A landscape with many valleys, sampled at points; each row gives a point and its height.
A ball rolls from a point to the lowest of its 4 nearest points, and stops where none of them is lower. Distance is the straight distance between rows; heights are no part of it.
fud: [137 127 139 130 175 101 154 128]  (h 10.2)
zodi: [148 101 147 152 148  93 144 181]  (h 29.0)
pevo: [118 123 131 115 160 133 145  74]  (h 18.9)
megu: [132 133 123 106  51 155 129 117]  (h 28.3)
kan: [149 175 104  96  55 147 161 126]  (h 22.0)
govus: [128 127 127 103  49 150 139 105]  (h 28.5)
vaf: [107 174  99 135  45 160  93 161]  (h 30.6)
Golas: [118 109 142 113 171  93 200 146]  (h 20.5)
gepor: [116  89 145 124 162  91 202 164]  (h 46.0)
vilot: [108  86 142 118 165 100 208 153]  (h 35.2)
babof: [100 119 134  93 185 102 193 109]  (h 12.3)
todiv: [145 137 131 129 174 113 129 121]  (h 10.7)
Mokev: [137 149 113 143 159 133  73 115]  (h 10.4)
kifud: [140 103 149 149 155  95 166 166]  (h 21.8)
Vilu: [157 132 127 160 156  97 116 187]  (h 44.1)
pon: [134 135 120 131 138 148  83  97]  (h 46.6)
dizul: [112  83 144 134 148 101 197 165]  (h 58.4)
Nipon: [143 118 148 134 159  94 170 159]  (h 9.0)
mito: [135 157 108 117  48 151 121 140]  (h 22.1)
fopuf: [128 123 133 108  52 157 160  90]  (h 29.7)
dum: [103  94 133 111 170  99 215 158]  (h 40.4)
sugil: [125 127 114 124  67 160  93 117]  (h 13.6)
Rine: [154 104 143 170 138  98 119 204]  (h 37.3)
Dag: [ 95 143 105 146  93 167  49 135]  (h 24.2)
Veku: [141  68 155 167 131 106 124 189]  (h 34.9)
Foz: [114 110 140 109  87 154 138  70]  (h 18.7)
sir: [147 175 111  88  53 139 165 124]  (h 25.8)
sifir: [108 145 111 134  59 162  81 143]  (h 7.8)
Vefe: [113 113 136 105 183 102 204 130]  (h 12.9)
vava: [155 140 134 146 172 104 119 153]  (h 31.4)
fefos: [165 135 129 145 164  97 120 164]  (h 44.5)
Lusu: [127 136 114 138 140 147  70 107]  (h 16.0)
tuka: [149 122 141 142 165  98 153 159]  (h 20.2)
ladur: [130 125 125 123 132 147  96  93]  (h 85.3)
Vur: [108 111 133 103 161 132 161  60]  (h 37.8)
bon: [138  81 152 162 138 101 148 185]  (h 32.9)
gor: [132 105 152 137 161  91 184 161]  (h 31.6)
viz: [120 131 117 131 105 154  69 104]  (h 31.5)
Sela: [140 161 111 150 174 113  77 153]  (h 32.2)
Kub: [130  91 153 155 142 101 162 174]  (h 29.6)
Kul: [130 129 124 101  50 156 154 104]  (h 28.7)
Sab: [131 128 130 123 162 131 115  90]  (h 9.1)
sesop: [149 149 129 144 176 111 114 134]  (h 13.1)
Roz: [106 107 134 105 130 150 143  62]  (h 46.2)
tib: [149 152 115 144 167 121  91 131]  (h 12.7)
pelu: [130 118 147 127 172  92 173 141]  (h 18.5)
dus: [151 116 142 159 155  90 130 186]  (h 35.9)
zale: [127 117 135 117 152 134 121  82]  (h 37.7)
Luv: [130 131 144 120 179 113 160 108]  (h 5.9)
pazaz: [114 142 105 136 128 152  53 116]  (h 20.1)
faz: [114 108 133 113 128 144 120  73]  (h 5.8)
kiz: [155 118 144 154 156  93 145 172]  (h 29.4)
vam: [143 158 119 148 170 114  90 141]  (h 21.1)
lipab: [112 127 112 133  80 162  73 117]  (h 14.2)
gefu: [ 95 153 106 152  91 163  42 140]  (h 39.7)
Zel: [153 133 136 147 171 100 128 152]  (h 28.4)
diba: [126 127 136 108 184 112 169 105]  (h 8.7)
Teliz: [112 141 108 138  75 162  69 141]  (h 15.6)
kam: [103 100 130  99 101 151 158  63]  (h 51.1)
lefin: [125 153 114 127  56 154  99 138]  (h 23.4)
zuda: [124 126 113 127  79 159  83 117]  (h 7.2)
meni: [112 120 140 108 174 102 186 115]  (h 11.1)
kuzaz: [131 124 136 116 175 122 137  90]  (h 4.4)
Rete: [130 111 150 129 164  96 191 153]  (h 33.8)
Mim: [121 123 139 114 180  99 193 127]  (h 12.8)
totos: [127 141 117 119  50 155 119 129]  (h 27.1)
Limev: [152 145 120 157 165 100 102 172]  (h 50.5)
Lam: [134 140 121 126 153 141  90  96]  (h 24.9)
Nen: [135 178 103 108  47 146 142 139]  (h 4.9)
Ridaf: [123 126 115 127 122 155  84  94]  (h 72.2)
lefad: [125 119 120 113  87 156 105  94]  (h 11.4)
dage: [124 119 129 114  71 156 121 106]  (h 4.5)
gelet: [114 116 132 104 144 138 139  70]  (h 31.8)
tafa: [118 111 132 110  88 155 125  84]  (h 8.3)
Taf: [129 125 144 124 177 105 166 125]  (h 9.9)
pez: [ 96 173 114 152  60 166  67 165]  (h 5.3)
bidef: [120 154 115 152 149 148  50 128]  (h 23.6)
puson: [123 123 119 122  96 158  87 103]  (h 35.1)
linod: [147  76 151 168 130 102 116 199]  (h 35.4)
gomu: [148 187 118  87  54 134 176 116]  (h 34.1)
Lomi: [102 156 109 143  67 164  65 150]  (h 18.2)
lal: [110 140 102 141 114 156  49 120]  (h 21.5)
tezot: [132 141 121 107  46 148 142 122]  (h 28.8)
Rige: [140 145 125 134 171 117 103 120]  (h 10.1)
fure: [100 118 134  99 173 128 175  77]  (h 47.5)
Nebe: [137 141 123 135 157 136  90 104]  (h 5.4)
vame: [144 134 136 129 170  99 152 136]  (h 11.8)

Two balls start at each pair of points below. Name the first point that both come to, or write never.
Ridaf and Dag | never
Golas and Vefe | Luv
fopuf and tezot | totos
Rine and vame | never
fud and babof | Luv

For each start below, name the point where the ball stops.
dum | kuzaz
dizul | Nipon
vilot | kuzaz
pon | Nebe
Veku | Nipon
bidef | Nebe
Vilu | Nipon

Call two points neighbours if one is among the 4 nearest of the other. Go from one point of each pair to the other, from neighbour to neighbour, staying as low as possible. Name the highest point that can't be avoided.
Nen and sifir | lefin
kuzaz and Nen | Dag
Nebe and Nipon | pelu
kuzaz and Nebe | Sab
faz and dage | tafa
